Points, in no order, along strands that fork and pass close to each other.
Two points are linked if the straight distance between their rows is under 77.9. Some points are linked to none.
j430: [-23  -9  -4  10 -20  10  -6  11   1 -19  15 -12  -5 -10 -12 -15   3  12
 -24   3   0 -37  18   5 -44]
j552: [ 15  48 -39   2  -6  -7   9  23  22  22  28  16 -26  -6  17  24 -37  50
 -24 -33   0   2  -9   1  74]
j701: [  9  32 -52 -19 -22 -30  27 -11 -22  -8  16   4 -26   3  -3  19 -14  28
 -31 -21   5  16 -23  11  -4]
j7: [ -1   9  15   0  -7  -9 -11 -51 -41 -19 -26 -51   2  -5 -39 -14  34  -6
  -3  24  40 -50  26   1 -28]
j65: [ -2 -13  -8  -9  22  -4   0  36  23   8  10  48 -12  24   9  18 -20  10
 -14 -27 -31  37 -19   4  -8]
j489: [-26 -19  27 -15 -15  -3 -15  -8   2 -12 -16 -24 -43   6  -3 -10  21 -20
   0  20  -9   2  42  56 -30]
j771: [-26 -40  19   6   6  -5   3 -12 -22 -17  -2  20  50   2 -10 -10  24 -11
 -17 -18  27  -1 -23 -24 -30]
j750: [-28 -23 -15  14 -24   0   8  30  -3 -11  14   4   7 -12 -15 -28 -13   8
 -13   6   4 -37   8 -11 -79]
j29: [-22  -4 -10 -19  -3   7  13  49  20 -23  25  14 -44  19 -21  -3 -12  49
 -17 -25  -4  30 -12  28 -29]
j211: [ 38   1  13  -9  19  23  -8  -9  19  16 -16   9   9   1  24  18 -19 -27
  33   3 -19  16   9 -19  66]
j786: [-33  -9  -4  -7 -16  35  -8   5   4 -31  13 -24  -9 -16 -11 -12  -9  24
   4  -2  11 -22  -2   2 -14]
j644: [-14 -24   3  -8   8  16   2  34  19  -8  -2  24  -5  19  16  -9 -10  -1
   0   3 -21  25 -10   3 -26]
j726: [ 32   8   4   6  18  -7  -7 -33 -15  22 -27 -43  -1  -5  -6   7  12 -42
  31  28   3 -11  49  20  46]
j91: [-10  16 -19 -18  11  12   3  30  19  -9   9  16 -18   3  11  -1 -25  29
  11 -24  -7  23 -26  -4  34]
j592: [ 29  16   8  41  12 -26 -19   7  15  43  -3  51  36  -8  26  21 -14 -26
 -23  12 -29   0 -16 -43   5]
j51: [-10  19  31  -3   0 -34  21 -55 -34 -17 -40 -48  -2   4 -58 -24  46  -4
  -7  40  43 -57  31  20 -32]
j875: [-18 -33  15  12   9  23  -7  32  11  -5   0  35  22   2  13 -10  -6  -4
  11  -5 -16  -7 -19 -25 -37]
j420: [  3  33 -30 -19 -19   6  31  46  28   1  31  37 -43  25 -15  19 -27  80
 -15 -29   0  15 -38   7  -7]
j691: [ 32  22  -4 -10   6 -11  -1 -43 -33  11 -12 -62  -6  -3 -25   0  19 -25
  16  38  23 -40  46  27  29]
j874: [  2  25 -28 -28 -21 -10   9 -35 -41  -9 -10 -12 -30  13 -29   8  24  10
 -11   2  23 -19  11  35 -42]
j914: [-51 -35  30 -26  -8  28   3   9  17 -30 -18 -21 -17   2  14 -52  22 -17
  38  14   3  27  20  21 -26]
j558: [  0  -2 -22  17  -7 -34  -3  28  -4  24   8  21  16  -1   7  15   6  -9
 -30  -7 -15   1 -10  -7 -32]
j505: [-20  14   3  -4 -17 -11  -7 -44 -39  -8  -9 -27   6  -7 -45  -4  27  10
 -29  10  21 -48  31   2 -42]
j985: [  3  -8   5 -30  -3 -14   9 -42 -44 -17 -20 -19  11   4 -13 -17  22 -14
  -5  -8  36  -7  -7  11 -24]
j626: [ 12 -20  45  -3   7 -22   3 -47 -32 -11 -52 -37  26   8 -20 -31  43 -44
  33  43  28 -30  14  11 -23]
j456: [ 17  30 -42   5 -12 -39  12   8   8  39  17  16 -24  -2  15  23 -21  -5
 -26  -8 -20  13  -9  21  31]
j38: [-13 -16  14 -33 -17  15   4 -46 -23 -34 -19 -34 -11  -5  -4 -17  22  -6
  22 -10  37   1   8  19   0]
j190: [ 24  13   0  22  14  -5 -32   6  14  41   5  39  11  -6  27  21 -18  -4
 -15   0 -24  -2 -15 -28  33]
j611: [ 34 -17   9   6  15  11   4 -24   5 -10   2 -15  54 -15  16  -7   0 -27
  26   0   2  22 -14 -51  50]
j849: [-14  -2 -15  15  20  -8  21  33  24  -9  22  44  27  -1  14 -16 -22  30
 -10 -22  -3  20 -46 -51   7]
j386: [ 13   2   9  23  19 -39   1 -17 -24  17 -22 -19  28  -1  -9  19  37 -37
  -8  23   4  -7   8   1   4]
j535: [-16 -29 -15  26 -11 -20   6  18 -20  -6   2  11  48  -8  -6 -20  -9  -2
  -5   6  18 -32 -11 -35 -66]
j149: [ -2 -19  22 -17   9  -1  -3 -22 -14  -4 -27 -35   1  11  12  -7  18 -53
  41  20   9  21  26  26   6]
j646: [-40 -29  30 -34  -4  35   3 -12  24 -21  -3 -23 -23   2  16 -26  12 -11
  32   6   2  47  18  19   9]
j943: [-25  -3 -38   1 -18  10   6  45   6  -3  21  16 -11  -3  -8 -27 -22  34
 -10 -14  -5 -17 -14 -23 -63]
j936: [ 15 -13  22  10   6  15 -19  26  35   1  -1  29  26   0  30  -5 -27 -28
  31  19 -40  15  -6 -25  12]
j583: [  0 -31  47  26  12  45  -2  36  42 -24   5  17  42 -11  29 -32 -20   0
  58  25 -19  13 -16 -48  30]
j478: [ -2  10  -5  10   4  -1 -17 -13   4  22   6  -9 -27 -10 -12  16   6   0
 -21   9 -17  -9  25  50   7]
j47: [ 23   1  -5  23  -6 -17  -6   6  -7   6 -10   4  18  -4  20  -2 -16 -30
  15  41 -12 -27  -1 -12 -17]
j994: [ 11  43 -33  -8 -21   6  15  26  27  11  36  22 -57   7  -6  40 -28  77
 -22 -31   0  15 -12  24  20]
j997: [  2  24 -31 -18 -18  14  12   9  28  -1  32   5 -68   6 -21  29 -20  57
 -15 -24  -8  19  22  52  14]
j316: [ 32 -19  20   8  21  17  -5 -14   9  13 -23   2  38  -5  28  13  -1 -56
  38  31 -19  26  22 -21  47]
j454: [ 16 -23  17  18  20  22   2  -3   9 -17   2   3  52 -18  19  -9 -17  -7
  10 -12  -4   4 -28 -50  32]
j762: [-17  -2  10 -12 -14  32  -8   3   1 -12   4 -21 -21  -9  -2  -9   2  15
   8 -12   1   1   9  15  16]
j595: [ 11  26 -30 -13 -12  10   2   2   5   4  22   9 -14   0   4  24 -21  30
  -5 -29  17   7  -9   1  48]
j140: [  5   6  -9 -15  -6  34  -7 -10   0   2   5 -29 -12  -8   0   9  -1   0
  13 -10  10   4  25  18  50]
j153: [ -1  18  -9  13  -2 -16 -12 -25 -17  20   4 -31 -11  -6 -16  17  22  -7
 -27  11  -5 -32  38  29  -1]
j867: [-29 -28  20 -37 -10  36   2 -45  -6 -25 -18 -47 -11   1  10 -27  24 -12
  30   3  26  23  25  12  20]
j687: [  9 -28  18   9   9   5 -10 -21 -24 -12  -7 -11  42  -8  -1  -6  25 -15
   4  -4  21 -14 -14 -22  -8]
j166: [ 18  21  20  14  22  25 -18  19  33  33   5  45  11  -3  28  11 -34   8
   3 -17 -29  11 -28 -40  54]
j285: [-26   9 -35  -6 -14  -7  26  41  -3   0  22  28  -3   0  -8 -15 -24  48
 -25 -32   5  -1 -33 -14 -33]
j106: [ 28  38 -20 -10  -1 -15  12 -45 -44   7  -7 -53  -2  -3 -24  11  15 -10
   2   6  40 -27  15   1  38]
j497: [ 31  28 -32  16  12 -40   5 -10  -3  38   6  10  -1   0   8  41  -1 -20
 -32 -14 -16  12   5  11  29]
j973: [ 24 -15  10  12  23 -12   5 -38 -23  -4  -5 -23  50 -17   0  -2  17 -24
  10  11  13  -6 -18 -36  30]
j14: [  2 -21  -6  40  -1 -26   6  10 -16  10  -4  22  59 -18  13 -12  -2 -19
  -9  10  -6 -19 -24 -56 -28]
j164: [  5  -7  29  -2  13 -22   3 -32 -31  -8 -29 -39  13   4 -12  -3  38 -46
  15  31  15 -14  13  21  -7]
j919: [ 20  25 -46  -9 -18 -28  18 -18 -24   1   1  -9 -24   7 -19  16  -1  12
 -30  -7   7  -4   8  29 -22]
j130: [ 33  -4  29  53   9  -8 -16   3  11  16  -2  40  70 -16  24  11  -9 -34
 -10  32 -31 -11   3 -41   0]
j998: [-37 -27  23 -18   5  31   9  37  18 -28  -2  13 -11  17  -8 -40   1  38
  18 -24  13   7 -23  -4 -32]
j413: [-20  10  18 -23 -21   0 -12 -34 -25 -12 -17 -47 -30   3 -13  -8  23 -12
   1  24   8 -14  42  42 -19]
j84: [  5   2  -9   6  -2   1 -26   9   2  25   6  16 -36  -2   4  26   4   3
 -25  -9 -22  -2   7  29 -19]
j202: [-12 -24  28  14   4  16 -29   9   4  -3  -9   4  -1  -5  22  -2   9 -33
  19  21  -8   4  15   6 -10]
j684: [-12 -16  -3 -20  -7 -20  11 -21 -39 -10  -5  14  20  10 -18  -3  15   5
 -17 -28  29   2 -22  -1 -41]
j105: [-12  13 -38 -14 -21 -10  19  12 -10 -20  24   0  -8  -2 -10  -1 -15  31
 -16 -30   6  10 -23  -1 -19]
j686: [-13  17 -23  -4 -13 -31   2 -44 -57   4  -9 -18   5   0 -41  16  21  18
 -29   0  36 -32  -7 -14 -21]
j411: [ -4  16  -9 -12   5  18   0  53  22  -8  28  33 -33  13 -13   4 -25  60
   2 -28   2   7 -41 -19  10]
j250: [  4  28  -6 -27 -16  -8   1 -49 -29 -17 -20 -31 -37  12 -40  -5  23 -12
   8  21  13 -32  46  36 -33]
j511: [-28 -10  -8 -12  -2   7   7  21  19 -11  16  -2 -45  15 -11   0   5  18
 -21 -20  -8  22  11  39 -19]
j218: [ 29  18 -12  35  26 -51  -5  -8 -14  43  -3  -9  13  -8  -9  25  19 -38
 -21  21 -11  -6   5   7  27]
j799: [ 18  50 -50   8  -2 -27  12   7  32  36  36  28 -35   5  19  18 -33  36
 -27 -16 -26  11 -17  15  33]
j459: [  4  14   2   6  26  23  -6  32  40   4   4  38  -4   6  25   6 -21  24
   0 -12 -16  27 -28 -26  41]
j464: [ -9  13 -22 -14 -13   4  15  19  26   5  18  -5 -61  12  -2  17   0  24
 -10 -19 -29  26  18  54  19]
j773: [-34 -26  -4 -23 -10  10  28  45  17 -26  15  20 -30  33 -24 -32  -3  61
  -3 -41  23  21 -24  15 -39]
j212: [ -6 -22  38  -4  -8   9  -8  -9   7 -12 -21 -28  13 -14  13 -15  16 -40
  38  37   1  12  38  27  -8]
j488: [ 12  -5  20  20  17  13 -32  21  13  17  -8  26   5  -4  31  17 -16 -40
  17  27 -37   9  -4  -4   0]
j132: [ 10  33 -23 -16 -14 -16   5 -45 -49  -4   1 -23   2  -1 -18  22   8  15
 -21 -19  40 -11  -3 -13  17]
j574: [-14 -38  40  20  10  41  -7  37  28 -12   3  28  27   2  18 -24  -9   7
  44  12  -7  -3 -16 -40 -12]
j781: [ 19  45 -17   3  15  10   2   9  48  32  23  31 -11   5  16  28 -27  46
 -10 -36  -6   9 -19  -8  90]
j152: [ 39  -2  39  30  21   7 -16 -14  13  13 -13  10  50  -9  20  17  -3 -45
  21  32 -25   3   5 -37  24]
j66: [  9   2   5  13  11  -2 -17  26  31  22   7  25 -27   9  13  31  -8   0
 -25 -15 -32  20 -15  13  -1]
j591: [-47 -30  31 -18 -20  22 -12   9  13 -25 -13 -18 -28   2  -2 -40  14 -10
  16  17  -2   4  36  43 -51]
j114: [  1 -12   3  10  18  -3  10  13  20  -9  15  26  55  -7  12 -22 -14   8
  -8 -27   1  12 -44 -75  20]
j979: [ 17  -9   9  32  -5 -36   3  -2 -29   7 -18   0  48 -12   8  -5   3 -44
   6  27   3 -25  -7 -26 -35]
j294: [-18 -33  31  -5  12  24  -6  35  26  -6  -9   5 -11   6  19  -7   5 -19
  28  12 -23  28  10  18 -16]
j302: [ 21  -1  -2  -3   9   9  -7 -16  -6   8  -2 -17   1  -8  12  12  -7 -18
  15 -11  -1  11   3  -3  57]

A fork is a point with three links, a tip a point with one. Leave the first point through the second and follow the links. Name the first fork or tip that comes.
j591 / j489 => j750
j285 / j105 => j849
j430 / j786 => j91
j411 / j420 => j998

A fork is a point with three links. Follow the links from the first point to the second and name the forks in between, in order.
j687 / j316 => j750
j786 / j997 => j91
j701 / j595 => j750 > j91
j488 / j998 => j202 > j164 > j552 > j91
j386 / j574 => j164 > j202 > j644
j164 / j84 => j202 > j644
j773 / j84 => j91 > j552 > j164 > j202 > j644
j574 / j29 => j644 > j202 > j164 > j552 > j91

Follow the links from the first point to the second, and from the first to the third. Name the last point that the two ways share.
j29 / j979 / j66 => j91
j164 / j786 / j511 => j91
j47 / j166 / j687 => j750
j994 / j250 / j47 => j750
